Points on a hilly landscape, in no order, each with its height.
From any point a ball rolls to the lowest of the 2 points nearest to it. It stops when none of these is lower. Distance is the straight distance between rows; heights are no part of it.
z_917: [ -5   1 -15  44  11 -17   9  14  -9 -19 -10 -27   8 -25  15 -18  28  -3
 -10   5   0 -13 -12]  h=4.74
z_830: [ -3  15  18  10  23  33   2 -16   8 -18  36  10  20   5   0 -16 -32  -8
  10 -33  -1 -23  10]  h=4.77
z_496: [  1 -11 -13 -14  -2   1  15  11  -8  -3 -18   5 -22  17   9 -33  44   4
   2  26   5  12  11]  h=4.76
z_475: [ -2   2  11  -5  -8   8  28 -34 -16  18  -3  -4  34 -49 -16  -1  -5  -8
 -16   8 -10  11   2]  h=4.23
z_207: [ 12 -30  22   0   2 -11  -7 -19   4  19   4 -12 -15   5  17   0 -16  58
   2 -24  -8 -17  16]  h=4.92
z_268: [  3  12  27  48   8 -20  15 -14 -25 -29   9  -8  -8  -8 -18   0 -13  31
 -16   9 -11   5  -6]  h=8.06
z_162: [-15   6 -25   6  13  -1  12 -24   6 -20 -16 -13  12  26  27  28  -4 -30
   6  -4   1   7 -41]  h=6.93
z_829: [ -7  28 -20   2   8  12  16 -13   6 -27 -25  -2 -12  13   2  10 -10 -51
  12   5  26   9 -36]  h=6.75
z_464: [ 32 -15  -2 -28   7  -8   6  42  -5  18 -16   7   3  20  11 -38  51 -19
  -2  -1 -12   0   4]  h=6.06
z_458: [-30  12   1  19  16  14  -5  18  19 -19  14 -16 -13 -54 -36   3  15 -16
 -27  18  26  -6  11]  h=5.35
z_856: [  0   5   7  28  44  26  -9 -10 -14 -25  26  16  39   7  -7  12 -28  -8
  16 -21  -8 -26  13]  h=5.05
z_245: [-10  -6   2  -6 -11  10 -19 -32 -43  10  -4  22  23 -25  -7  27  -3  -7
  34   4  -7  21  29]  h=4.67
z_870: [ -5 -16   0  17   1 -14  -6  12  23 -27  30   6  18 -10  -5  30 -26  32
 -18  21  -2   4  -2]  h=4.04
z_610: [ 13  -7  19 -13  16  10   0  34  31 -10  14  21  24  20  -2   5 -21   2
 -12 -20  20 -18  -7]  h=5.57
z_367: [-25  29 -13  23  -3   8  13  -8   1 -12   3 -31 -27 -34 -20 -22  11 -36
 -13  27  10  11  -8]  h=6.59
z_504: [ 22 -29  22 -43 -11  -2  22  -1  -4  28 -19   7 -37  25  28  11  16  10
 -16 -15 -17  23   2]  h=5.93
z_952: [ 11   0 -30  -4 -39 -22 -20  28  -6  -1  -9 -13 -10 -28   0  -6  20 -15
   2  14  -5  35  -9]  h=3.26
z_965: [ 42 -25   8   9  -4 -14  24 -31  25   4   6  -2  15  18  38   8  -3  -5
  -7  -7 -35  -2 -29]  h=1.67
z_635: [ -1   4 -12   5 -44  -6 -29  17  30 -14  28   0 -48   6  12  17 -15 -11
  -2   2   3  -5  -4]  h=3.69
z_559: [  1   4 -15  11 -26  -9 -22  24  17 -27  11  -4 -39  12 -16 -16 -18 -12
  10  24  21   9  -8]  h=3.18
z_529: [ 15 -25  -5 -19   1  -5  -6 -21 -15   2 -23  31   5  30  35  47   4  -9
  31  -6   7   4  -9]  h=5.62
z_359: [-24   9 -17 -19  -6  -4  -9  36   8   9 -26 -32 -14  -7 -32 -25 -20  13
  -1  10  38   7 -20]  h=1.83
z_835: [ -4  15  -5   5 -20  17 -39  10  17 -10  35  14 -28  11  12  13  -4 -32
  16 -17   6 -25  15]  h=3.88
z_355: [ 18 -15  -6 -32 -11  -8 -10  36 -20  20 -27  12  -6  23  -5 -29   3   5
   6   4 -11  30   8]  h=6.28
z_287: [-24   8 -20  23  40  -1 -13   4  -2  -3  21 -11  29  11   5  34  23 -13
 -13   2 -19  -4 -17]  h=7.73
z_512: [ 32 -13  38  14 -20 -20 -15 -16 -27  12  11   0  -9 -17   6  -5  -3  30
   2 -29 -37  30   8]  h=4.35
z_969: [-11   8  23   2   2   0  18   6   3  19 -11 -13   2 -50 -18   7   2   9
 -33  -8  10 -22   9]  h=4.79
z_203: [ 18 -16  12 -34 -16   5  30 -20 -14   5 -34  20  -4  19  13 -19   0   0
  24   5   8  20   6]  h=6.14
z_50: [-11   7 -22  -2  18  22 -12 -14  -3   0  16  22  21  -9 -24  46 -26 -13
   9  30   1 -13  36]  h=5.47
z_760: [-23   1   0  17  39  16  12  -9 -11   5  11 -19  29 -13  10  12  39 -17
 -17 -11 -10  -9 -12]  h=7.62
z_492: [-11  28  20 -11   7  22  12  -8   8  14   2  -4   3  -3 -11  18 -35 -15
 -10 -40  22 -22  -5]  h=6.11
z_702: [ -2   2 -19  -5   7   7 -16  24   8 -19 -14   7  28  -3  -7  22  -9 -52
  18  -4  31   5 -33]  h=5.52
z_722: [ 10 -20 -12  12 -26 -20 -31  20 -18 -17  10   1  -9 -16  19  10  14  -3
   7  -5   0  16  -1]  h=2.86
z_571: [ -9 -13 -12   2  -4   4 -11 -12  -7  -7  20   6  39 -31   2  17   9 -14
   2  14 -14  15  -2]  h=3.71
z_900: [  7  21   6  57  26 -34   1   8 -20 -18   5  -4   9  -8 -15  13  16  14
 -22  16 -17  -4   0]  h=7.98
z_723: [-29   8 -14  30   8  -7  -3   6 -13 -25  -5 -28  -2  -9  17 -25  21  -5
  -2 -17   4   9 -35]  h=4.97
z_893: [ 11  17   0 -16   3   9  -1 -21  15  41  17  -8  47  15  -9  10 -25  -3
  -6 -13 -36   1  -7]  h=2.61
z_262: [-30   6 -11  -3  11   6   2  -1   8  22  24 -23  33 -28 -14  -2   7  19
 -25  11 -16   5   6]  h=3.48
z_9: [  8  14  -8  12 -11   8  16 -18   0 -20   7  10  -7  14   5 -23   6 -37
  15  29  -4  -4  -6]  h=4.98
z_298: [-15   6  -2   8  16  17  13 -10   3  11  23  -6  51 -40 -20   7 -19  -5
 -23   1 -20  -4  11]  h=3.87
z_963: [-10   2   3  -2 -29   2  10 -18  -6  -1  11 -14 -35   2   9 -32  13  16
  -2   5 -13  20   4]  h=5.86
z_931: [  4  -9  25  -5   6  -1  -2  26  -3   2  -3  14 -12 -11 -10  26   8  12
 -16 -10  24  -3   7]  h=5.24
z_129: [ 12 -27   2  21   9 -19 -45  -1 -25  -2   8   1  -5  -4  37  22  42  11
  19 -44 -23   9   8]  h=2.01
z_59: [  6 -24  -3  25   2 -29 -15   1 -18 -13  -5 -15 -10 -13  35  10  26   7
   3 -22 -11   2 -17]  h=2.45
z_924: [  5  -2  -2 -10   3  -9  21   6   7  21   4  -7  35  -8 -11 -14  12  23
 -25  26 -28  11   5]  h=3.07
z_751: [ 19  -7  10  -7  15 -21  41 -23   8  28  -9 -15  26   9  -1   4  21  29
 -33  25 -31   1  -6]  h=2.69
z_765: [-14  16 -15  -8  -1  10   0  -6   8   7  18   2  36   2 -21  15  -7 -10
   2  17 -16  29 -12]  h=3.28
z_586: [  5   9   9 -30  -3   9  21  14  24  24   7  -1   3  21   6 -13  15  -9
 -26 -16 -18  16 -31]  h=5.08
z_943: [  0   5   0 -10  21   8   3  41  37   4  13  12   9  14 -17   1   3  -5
 -26  13  11 -18  -3]  h=5.75
z_595: [ 19 -16  -6  20   5 -17 -26  41 -30 -16  -8  14 -10   4   7 -10  28  13
  22   6  10  -8  29]  h=8.61
z_117: [ 26 -39   7   0 -14 -11   0  -2  25 -12  10  11  -6  15  30 -12 -30  30
   6   2  -9 -25  12]  h=3.01
z_949: [ -5  22   0  22 -19  -4  23   3   7 -12   6 -21 -15 -23   0 -24  19 -29
 -23   5  -6  14 -21]  h=6.41
z_987: [-13  33  12   3   3  29  14  -1  17  11  16  -7 -13 -30 -21  21 -25 -44
 -28 -16  12 -23  -2]  h=6.33
z_450: [-23  12   2  -4  36   9  17  15   6  -5  -6 -16  26  12 -16 -14   1   1
 -11  -5  23   0 -27]  h=4.58
z_312: [ 25 -22  21   2  11  -4 -13   7  16  -9  17  32  33 -11  -1  40 -16   5
  -2  -3   2 -25  17]  h=2.58
z_396: [-20   0   6  27  19   5   6  17   5 -28   8  -6  -1 -52 -21  12 -10   4
 -21  17  29 -32  17]  h=5.15
z_603: [ -3  -2   0 -29  10  22 -14  43  19  -4  -6  13  18  -4 -27  13   3 -38
  12  -5  46  10 -20]  h=5.67
z_392: [ 22 -38   5 -31  -1  -4 -21   7 -15  21 -20   6 -17  30  31  -2  -2  16
  24 -25  -7  -3   5]  h=5.63
z_470: [ -2  -5  14 -25  12   5  17  42  18  -8  19   9   8  27 -20 -14   1  11
 -23  -4   7  44 -31]  h=5.14
z_448: [ -6  18   9  13  -9  12 -11  22   4 -29  11  -1  12 -33 -38 -27  -7 -39
   3   1  21  28 -14]  h=6.05
z_638: [-19  27 -31 -15  14  21  13 -29   5   7  16   0  47  29 -18   0 -40  -8
   9  15 -12  15  -4]  h=2.65
z_921: [-12 -14 -37   3   2  -3 -14   4   6 -27  12   7  18  40   9  -1  -2   4
  26  18  -5  16 -16]  h=7.05
z_971: [ -2   8 -21 -17 -39   6 -10  17  34  11  -2   0 -36 -11 -12 -27   0 -13
   3  38  14 -17  28]  h=4.10
z_628: [-26  32 -26  27  13   0  12  -4  -3  -6 -14 -25 -21   1 -23 -12 -12 -27
  -6  31   6 -14  -7]  h=6.77
z_901: [ -4  17 -12 -12 -18 -27   9   7 -20  32 -56 -29 -28  12   8 -24  18  10
 -13 -10 -16   9 -21]  h=6.40
z_493: [ 24 -16 -14  15   1 -22  -1  -5 -31   3 -26   7  28  -7   5  -8   5  -3
  23  34  -7 -15   8]  h=5.17
z_51: [ 43   0   8  -6 -17 -18  -6   6   3  29   7  13  11  -8  12   2  15  -7
 -12  -2 -46  -4  11]  h=1.99
z_812: [ -2  10  36   7 -12  22  20 -53  -5 -10  20  -3 -14  -3   9 -26 -15   6
  11 -36 -12   6   0]  h=5.69
z_632: [ -9   2 -15  -8  -3  -1 -12  30  18 -21 -23 -17  -9  -9 -23 -24   3 -23
  -1  15  32  26 -31]  h=1.11
z_785: [ 21  -2  18  26  13 -17  -4   4   1   1  20   0  -2  12   4 -35  30  34
 -16  -9 -45 -12  27]  h=3.49
z_882: [ -9   9 -42   4   2 -15 -15  24  11 -15  -4  -4  -2  45 -13  -2  -7  -3
  12  32  11  24 -29]  h=6.91
z_81: [  8   1   5  10  12  -9  -2 -16 -31  20 -28  -4  24 -11  -5   7  -5   8
  13  -1 -12 -20   4]  h=5.33
z_170: [ 29 -31  10 -33   4 -10  -6   1 -31  18 -37  18 -28  30  32  11  22   6
  11 -22 -15  30   0]  h=5.77
z_695: [ -2  22  21   7  -2   6  38 -20 -12   9 -14 -12   2 -38 -28   4 -16  -8
 -27   1   5   1  -5]  h=4.52
z_311: [ 40 -28   8   2 -14 -27 -10   2   3   9   6  28  19 -11   3   2  -3  23
  -7  15 -31  -3  30]  h=1.49
z_319: [-41  14   3  -4  29  15   5  20   6  -4  13 -18   0   8 -29 -24   4  35
 -13   9  15   4   3]  h=4.25
z_718: [  2   3  14  24  -2 -12 -24  19  23  -9  45  -2 -14   4   5  15  -7  14
 -36 -28 -19  -7 -12]  h=2.90
z_141: [ -9  29  29  -3 -23   2   3 -10  10  18  30  -5 -21  -5 -19 -36 -15  37
 -23 -10 -34   8  22]  h=4.94
z_422: [-19  20  11   5  21  19   8  12  28 -16  28  11  -3 -26 -35  24   2 -16
 -29  18  24   4  13]  h=5.58
z_657: [ 31  -3  21 -22 -19 -17  19   6  -2  29 -15  -4 -29   3   4 -11  -4  21
 -22 -10 -11   3  -5]  h=6.12
z_21: [ 20 -14 -12   4 -12  -2  -4   2   5 -22  -3  17  21 -12  18  28  -9 -49
  23   2  21  -8 -23]  h=5.36
z_611: [-11  35  28   9 -12   4   3 -17 -16  23  13 -21 -21   7 -11 -49   0  24
  -8 -34 -30  14   3]  h=5.23
z_327: [  4 -27   0  12  -1  -8 -10   7   9 -18   7  -1 -15  12  26   4 -10  24
  10  -8  10 -28  -6]  h=3.35
z_777: [-41   6 -19  -1   0  14   0   4 -13 -13 -42 -19  -5 -15  18 -35  20 -11
   6 -17  16   8 -23]  h=5.22
z_250: [  2 -32   7  -4  14 -10 -16 -18 -17  10   0   2   2  29  16   0 -24  56
  25 -26  -8   4  -2]  h=5.16
z_727: [  0   7  14   8  17 -12  -4  20  10  18  -5   2  -2 -20  -7  17   1  13
 -29  -3   6 -45  19]  h=5.02
z_333: [ 29 -15   8  -7 -31 -19  11 -15   6   8   4  22   6   0 -10  -9 -18  27
  -6  47 -23   2  33]  h=1.04
z_391: [  6 -31  -5   1  10 -17 -25 -22 -14   3 -29  -3  18  33  28  18 -24  29
  42 -22  -2  -9  -8]  h=5.34
z_527: [-25  -2 -36 -35 -14  -5   2  -2  11  35 -27 -15  10   6   8  10  21   2
  -5  28  -4  20 -13]  h=6.39
z_852: [  5  12  16   9  -8 -11  -4  32  41 -14  27  -4 -28  27   0  -2 -33   8
 -30 -28  -4 -20 -24]  h=3.54
z_286: [  7  -6 -15 -19   6  12  -8  43   3  17 -10   4  21 -12  -1 -29  47 -34
   3   1   8  -2   6]  h=5.94
z_853: [-16  15  10 -23 -21  16  34 -29   9   9  -6   1 -21 -16 -13  24  -7 -18
  -8  11  32  17   0]  h=6.36
z_96: [  4 -35   3  -1   1   3 -33  -9 -20   6  -8   6  11 -15  31   6 -10   7
  45 -39   6 -17   4]  h=2.64
z_855: [ -9 -12 -37 -20 -18 -15 -23  28  11  13   2  -5 -14   6  -7  15  12  14
   3  38  10  18  10]  h=6.76
z_792: [  5  -2   2 -18  -7  17 -23 -19 -15   3  -6  30  -8  20  16  28   1 -24
  46 -23  17  -6  13]  h=5.80
z_343: [ 12 -12  17   9 -27  -5  18 -27   4 -12   6  25 -13 -27  -6   9  -4  18
 -13  43  -9  -4  36]  h=0.44
z_192: [ 25  -9  -2 -25   1  -8 -11  49 -22  28 -25  12 -14  38  15 -45  31  -6
   6 -25 -29  19   8]  h=6.16
z_376: [  0 -10 -26  10 -14 -19   0 -12  -7   0 -13 -10   7  31  15 -16 -21  10
  17  14 -15   1 -20]  h=7.20
z_817: [-27 -20 -14 -19 -12 -12  -1 -27 -21  12 -38  -7   7 -21  16  31   3  19
   8   8  13  12  -4]  h=6.08
z_936: [ -8  34 -21   2  15  20  20 -12  10 -33  -1  -5  -9  -1 -14  25 -44 -42
   6  -7  46   1 -19]  h=6.58
z_62: [ -9   6   0  18  10  -2 -13  -1  23 -10  43   2  13   4   0  49 -20   5
 -20  -1 -12  -8  -6]  h=3.58
z_452: [  0  -7  20   8  38  26  20  -4  -7 -12   3   5  29 -15  10   0  28 -29
  -3 -21   6 -19  -8]  h=7.53
z_883: [  0 -13 -16 -14  12   7  -7  41  28 -16  10   9   5  21 -21 -19   2   8
   2  38  21  -2   0]  h=5.90
z_8: [ -8  -2  -5 -10  -6   1  -8 -14 -13   3  -3  13 -21  27  28   4  55 -11
   3   1 -31  36  -4]  h=5.20
z_283: [-36  -5 -32 -13  -7  -4 -34  20   1  -7   2  -1 -32 -11  -8  36  15   5
  10  23  34  26   4]  h=6.92
z_15: [ 19 -26  15 -13   6   0  10  29  22 -20  28  18  16  21   6   7 -16  18
 -18  -9   2  16 -21]  h=5.38
z_155: [  6 -19  -2 -10 -36  -5 -11 -13  38   8  22   6  -9   2  15 -16 -36  38
  -3  18 -19 -22  33]  h=3.38
z_998: [ 11 -19  23 -20   1  17  14   3  31   3   8  17   2  -6   8 -38   2  21
 -11   5  -2 -31  26]  h=3.52
z_579: [ 28 -14  26  10   2   1 -23   6   1 -10  18  38   4  16  -2 -15 -21  22
  17  -8 -16 -16  37]  h=2.91
z_672: [-17  10  -3  -6  -6   4 -12  15 -13  11 -19  -9   0  -6 -16 -21 -11   4
  16  -9  24  -3   0]  h=2.39
z_138: [ 10  -4 -12 -36 -12   2  10  26  13  13 -13   5 -20   5 -15 -29  35 -16
 -12  39   6  26  10]  h=4.57
z_469: [ 29  -2  -8  26 -17 -34 -25  25 -22  -3  -6  -9 -27  -4  12 -12  12  22
   9 -14  -9 -15  27]  h=8.56
z_587: [-27   0  -5 -26 -31  19  20 -23  19  -2   5 -17  -1 -29   0  26 -15 -19
  -9   0  18  30 -28]  h=6.56
z_990: [  3  18  11  -6 -15  13  18  14  38 -23  23   1 -21  21  -9  -6 -37   5
 -17 -16  23  -4 -13]  h=4.03
z_388: [  7  -5  34   0   2  19  17 -45 -29  -2  -3  23   0 -21   1  27  -6  -3
  21  -7  10 -12  31]  h=1.70
z_167: [ -7   1  -5  -5  15  -3   9  -8 -11   1  -6   6 -14  27   8   4  34   2
  -2  21  -7  19  -2]  h=4.96
z_674: [-10 -10  -5  22  30  16  19 -23 -36 -21 -32  -1   3 -11  16  -3  25 -17
  21  15  15 -24  10]  h=7.38
z_935: [-16   9  21  -4   3  24   2  -1  17 -17  29   9   2  13 -14 -21 -36  24
   4 -22  17  -9   7]  h=4.44
z_821: [-32  24 -43  -3   3 -23 -11  14  -3   2 -43 -26 -23  38 -10   4  -1   8
   9  24  14  20 -38]  h=6.73
z_653: [  0  17 -14   1 -35   3  -5 -22 -10  14   0 -10 -26  -6   5 -16   1  -9
  12  12 -14 -10  24]  h=6.07
z_514: [  7  11  31   0  -8  16  38 -36  16  -3  13   0 -11  -6   3   6 -18  -1
 -11 -11   2 -11  -2]  h=5.92
z_171: [-10  12 -19 -23   7  16 -24  46   8  13  -9   0  29 -10 -21  -9  23 -45
   0  -4  17   9 -15]  h=5.82
z_322: [ -9  -4 -24 -12  17  32  14 -34 -11  21   1   6  22 -26  -6  27 -15 -22
   9  20  -8 -31  36]  h=5.70
z_404: [ 21 -13  13  18  17 -15 -12   9 -10  -2  -6  34  21 -26 -16  45  -6   9
 -11  21   8 -24  30]  h=2.92
z_445: [ 25 -15  12   8   9  -2 -13  -5  10 -20  18  28  22  28   7   2 -47  20
  20 -24   4 -20  11]  h=2.55
z_55: [-30  -7 -25 -16  13  15   4 -36 -17  17 -18  -6  28 -24   2  37 -15  -1
  16   3   8  -8   6]  h=5.89
z_994: [ 20  -3  23  23   1   1  -3  -7   9 -31  22  18  19  -5   0  22 -46   6
   1 -22   5 -14  -2]  h=2.06
z_79: [ -8  18   7   5   0  11 -23   8 -10   2  19  10 -10   9 -13  -2  -7   1
  16  -1   0  -2  20]  h=2.93
z_999: [ 34 -12  24  11   1 -22 -14   6 -21  13   2   5 -20   3  12   1  26  19
  -9 -29 -31  14  14]  h=4.11
z_318: [ -5   6 -11  -4 -41   8  -5  -6  26   5  19   3 -37  12   6 -32  -9  14
  -6  24 -14 -17  30]  h=3.76
z_735: [ -4  -6  14   1 -36   5  20 -17  25   1  25 -24 -25 -13  23 -27  -5   8
 -22 -16 -20   6 -15]  h=5.61
z_431: [-24   7  -1  -7 -23  13 -25 -18 -35   3   0  17   8 -17 -11   0  21 -17
  28  -3 -10  43  14]  h=4.40
z_199: [ -2  26   9 -14   2  17   0  11  13 -14   9   6  20  -7 -36  -2 -18 -32
   3  -6  26  26 -19]  h=5.87
z_815: [-13   6  30  -4  16  16  12  11  10 -15  28  15  -2 -10 -17  25  14   0
 -20 -19  27   8  -2]  h=5.45
z_782: [-13 -15 -41 -43 -22  -5 -32  31   4  13 -28  -3 -14  -6 -14  -7  11 -10
  18  22  18  36  -9]  h=6.63
z_389: [  7 -11  10 -29 -14  16  11 -20   3  -7 -12  14  -3  27  21   3 -19 -11
  28 -21  19   4  -6]  h=5.99
z_825: [  0 -14  13  14  25  19  19 -16 -32 -19 -31   3  26 -17  11 -15  16 -24
  21 -15  16 -12 -18]  h=7.45
z_523: [-20  21 -27 -10   0   8   0 -31  11  30  10 -23  30  18  -6   2 -38   8
   3  -2 -22  -5 -14]  h=1.89
z_909: [-21  16  -3  -4  -6   3  -9  23  10 -21  14 -10 -42  26 -11 -17  -4   1
  -2  -1  18  21 -11]  h=2.63
z_144: [ 11 -18  16   0 -13   6  15 -25  25  14  17   1  -6 -21  18 -30   8  18
 -13   7 -23 -30  40]  h=3.78
z_851: [ -4  27  -3  43  38  -5  -6  -7 -21 -14  21  -2  25   6 -17  27  -1  -8
  -9   6 -26  -5  -7]  h=7.86
z_237: [ 10 -16  -8 -11  -7  -4  -8   0 -27   1 -23  25  20  -4 -15   5  -6  13
  34  38  19   1  25]  h=5.04
z_395: [-32  10   9  26  19 -10   4  -3 -17 -15   4 -17  -7  -6 -35  15 -14  47
 -13  15   9   1   2]  h=8.17
z_934: [  1  -9  19  16  16  -3 -10  15  -6  -6  16   8  26 -51  -7  36  23  -3
 -19   0   7 -14  19]  h=3.24
z_213: [ -1  20  11 -10  13   7  -5  -3   4  11  -8  -4  -9  26   6  20 -39  -2
  10 -52  30 -20 -17]  h=5.91
z_122: [ -4  16   5   9   4  24 -29 -13   0 -15  44  32  -7  18   0  16  -3 -20
  20  -7 -11 -19  31]  h=3.42
z_459: [ -6  19 -14  -6 -37  -5 -26  17   5  -1   6  -6 -26 -12 -21   8   9 -30
   4  20   7  39 -11]  h=3.67
z_74: [ 12   4 -18  36  19 -15 -26  43 -15 -26   7   4  -5   5 -15 -20  41   2
   0  13  -1  -1  18]  h=8.66
z_789: [-18  14  30   9   3  11  14 -32  -5  12   8 -23  -1   7   5 -30  -9  16
  -3 -45 -21   9 -20]  h=5.46
z_515: [-12   7  -1 -19  33  10  20  20  19  13   3  -9  22  24   4 -20  30 -11
 -21 -13  -3  -6 -25]  h=4.83
z_957: [ 12 -27  11   3  -5  -8 -13  12  -5 -13  34  24  23 -30   2  38  24   1
  -9  -1  -5  16   6]  h=3.55
z_888: [ 13 -10   0  24   6 -11  16 -31   7   8   2 -21 -12 -12  29 -33  27  28
  -2  13 -31 -35  30]  h=4.07
z_716: [ -2  23   5  35  -8  -5  -4  32   2 -21   8 -18  -1 -28 -16 -26  -5 -22
 -14 -17  12  -4 -25]  h=6.22
z_598: [  8  10  24  -3 -19  14  17  -7  25   8  28  -9 -14   0  12 -21  20 -20
 -32 -23 -25   8 -14]  h=5.37
z_783: [ 27 -15  -1  10 -13   0   0 -14  -3 -17   6  19  16   0  21  10   6 -29
  19  10  -7 -15   0]  h=5.21
z_84: [ 11 -20  -5 -24 -18   8  -2   9  18   7   3   3 -13   6  33  -8  12 -24
  -3  -7   1 -17 -14]  h=2.83
z_520: [  1  16 -14   4  28 -10  29 -10  -4  -7 -31  -3  -3  24  -8  27 -29  -3
  11  11  42 -25  -9]  h=7.06
z_712: [-19 -12 -49 -28  -9 -10 -16  18  10   7 -38  -8  -3   1  13   1  35 -16
   7  29   4  29 -22]  h=6.51
z_992: [  6 -27   6 -22  -6   3   0  21  23  10   7   1 -20  -6  30 -31  15  11
 -14 -13  -7 -35  15]  h=3.23
z_438: [-36  -6 -23 -44 -28   7   6 -19  -3  33 -31  -8  -7 -17  -5  12  -1  14
   6  22  11  28   4]  h=6.24
z_219: [  9  -4  31   9 -15  -5 -11 -23  -6  22  16 -11  -9 -18  -3 -24 -15  35
   1 -28 -30  -6  24]  h=4.63
z_771: [  2  -5  10  11  31  19  -4 -17 -24 -16  15  33  35  -5 -18  27 -19   5
  22  12  12 -14  28]  h=5.26
z_93: [  9  -9  18   6  12   0  -1  -3  -7  12  21   2 -17   0  16   1  49  22
 -15 -10 -25   4  33]  h=3.82
z_950: [ -7  13   7  31  16   2   5  19  15 -28  12   9 -10 -11 -20  -9  -8   2
 -17  33  14 -27  18]  h=4.95
z_818: [-23   6   1   5   6  -6   6  27   5   2   8 -25   4 -22 -18 -23  17  12
 -27   5   2  16  -3]  h=3.89
z_749: [ 21 -16   8 -10   0  -7  39 -29  15  16 -12 -10  24   5  18 -16   3   4
 -12  12 -23 -17 -13]  h=2.25
z_709: [  8  -5  -5   7   4  -7 -40   3  -7  16  19  -5   7  17  26   1  18   9
  14 -42 -36   0  -6]  h=2.54
z_106: [-14  39  -2 -19  19  26  41 -27   1  -2 -23  -8  -8 -17 -26  18 -44 -25
   0 -11  48   1  -4]  h=6.35
z_667: [-31   0 -19  -8   9  10 -12  26  14 -29  -9  -5 -15  23   6 -22  20 -17
  11  -1  22  29 -32]  h=1.87
z_271: [ -1  -6  -5   0  -6   7   2  -4  14   2  10 -11   6 -11  13   3 -12   1
   1  -4   8 -30  -3]  h=3.30
z_109: [ 21 -26   3  11   1  -8 -36 -10  -3  24   3  -9   3  -2  28  -2  -5  11
  21 -34 -18 -30   2]  h=2.26
z_214: [  5  -2 -17 -26 -21   7  12  15  35  -5 -10  -6 -24  -5 -30 -28   4 -19
  -5  54  31  14   3]  h=4.36
z_946: [  0   4 -32 -17 -10 -29  -1  16   0  23 -50 -21 -16  23   4   4  -6   1
  -4  12  -1  11 -37]  h=6.57
z_748: [ -1  24  12   0  12  -7 -22   0 -17  23 -20  -3  -6  29   3  40 -13 -16
  11 -51   6 -12 -21]  h=5.72
z_149: [ 24 -24  10 -15 -26  -6  18 -19  20  -1   8  -3 -13  11  39  10  -2 -13
  -4 -25 -11   9 -29]  h=2.29
z_291: [  0  14 -26  19 -13 -31 -18  20 -13  16  -3 -29 -10   1  -1 -11  33  26
  -6   0 -28  -1  27]  h=8.48
z_708: [ 24  -9   3  29  -4 -28  13   1 -16   0 -19 -21 -27  -1  20 -49  28  33
  -8   2 -17 -19  26]  h=4.31
z_915: [ 19 -29 -12 -10   9 -22 -20  10 -22   7 -30  13   5  46  23   7  -5  24
  34   0   2 -12  -2]  h=5.49
z_594: [  4 -33  17 -14  -1  12 -13 -38 -14   0 -14  13  32 -12  27  15  -6  -1
  37 -39   5  14  -3]  h=2.71
z_433: [ -8  24 -25  30  39  -1  34 -11  -5 -22 -30 -23  -8  15 -12   6 -21 -17
   3  30  26 -29 -17]  h=6.94
z_252: [ 26  -6  44   5 -26   4  18 -39 -17  -1  -2  23 -15 -26  -5   8  -8   7
   1   5   1  -3  36]  h=1.13
z_441: [ 15   7  11 -27 -11 -26  20  32 -17  36 -45 -18 -33  -3  -2 -16  11  14
 -23  -8   0  11 -10]  h=6.26
z_506: [-26  12   0 -12  25   0  19 -17 -16   6 -34  -7 -25  17   2  26  -4   7
  13 -11  38 -22  -6]  h=7.18
z_516: [  5 -13  -6  -6 -10  -9  -7 -24 -15  11 -22   7 -11  10  30  35  33 -19
  12  -4 -16  18 -16]  h=5.42
z_502: [  1  -5 -16  21  -8 -20  12  13 -18 -12  -8 -27 -10 -21  10 -48  33  22
  -7   5  -8   4   7]  h=4.51
z_641: [-23  18  13 -13  30  14  19  29  25 -14  10  -3  -1  29 -22 -13  -8   7
 -20 -18  32  16 -33]  h=4.85
z_56: [-24  31  -8  30  13 -19 -12  17 -24   4  -8 -21 -16   8 -31 -17   7  33
 -10  16   1   2   6]  h=8.28
z_77: [  6  12   1 -14 -39   7 -12  -4 -12   0   9  13 -10 -20 -12  -1  22 -37
   9  18  -8  49   9]  h=4.06
z_880: [ 32 -14  16 -35  -8  -6  20   9  -8  20 -27  17  12  35  -2 -26  -7  12
   3  13 -11  22  -4]  h=6.25
z_927: [ 34   7   7 -15 -24  -4  -6 -11  18  46   7  15  29  -3  -5   9 -20 -16
  -9  -5 -39  -5   3]  h=2.46
z_33: [  7   9 -19  12   0 -17  30 -22  11 -16 -11  -6   9  43  15  10 -34  -3
   9  13   3   0 -34]  h=7.09
z_68: [-25   6  -3   9  20  -3   9 -18 -30   4 -39  -6 -19  -7   9  26  25  -5
   5  -1  20 -13   4]  h=7.29
z_975: [-10   2  -5  33   9   1  14 -16   6 -40  33   2  12   4  -7   9 -19   5
  -9  33   1  10  -8]  h=4.42
z_238: [  5  15 -11  26  11   8  20  -4  15 -40  14  12  -5   9 -21 -14  -9 -19
   8  49  10  -2  10]  h=4.73
z_383: [ 15 -12  21  22  12   9 -22  -6   2  -3  28  18   7   7   4 -42   2  35
  10 -14 -37 -26  42]  h=3.19
z_116: [-18  34 -24  29  19 -19 -17  10 -24  25  -1 -30  -1   0 -20   6  25  22
 -11  13 -20 -16  26]  h=8.38
z_270: [  2  17   2  23  18 -12   0 -18 -31   3 -31 -11   6  11   2  20 -22  -8
  12 -22   2 -20 -21]  h=5.51
z_951: [  5  36  15  -8  -6  17  51 -37  16  -4  -4   1 -20  -2 -10  27 -34 -22
 -14 -11  36  -7  -1]  h=6.15
z_239: [ -7 -24 -13 -23 -14   7 -25 -13 -24   6 -19  27  24  -9  -3  37   0 -11
  37  17  17  24  11]  h=4.88
z_223: [ -2  -6  21  -3   6  28   0 -47 -23  -1  -4   7  17 -23  13   4 -15  -8
  31 -39   6 -12  13]  h=2.27

Call two points neighbours if one is among the 2 nearest of the other. Go from one point of each pair to the other, from neighbour to neighbour, staying as low as possible. Name the highest point that can't be avoided.
z_129, z_994 | z_571
z_450, z_718 | z_422
z_343, z_109 | z_594
z_523, z_343 | z_893
z_965, z_117 | z_327
z_129, z_109 | z_709

For each start below, name the point where the ball stops.
z_514 | z_994
z_81 | z_129
z_792 | z_117
z_901 | z_994
z_782 | z_718
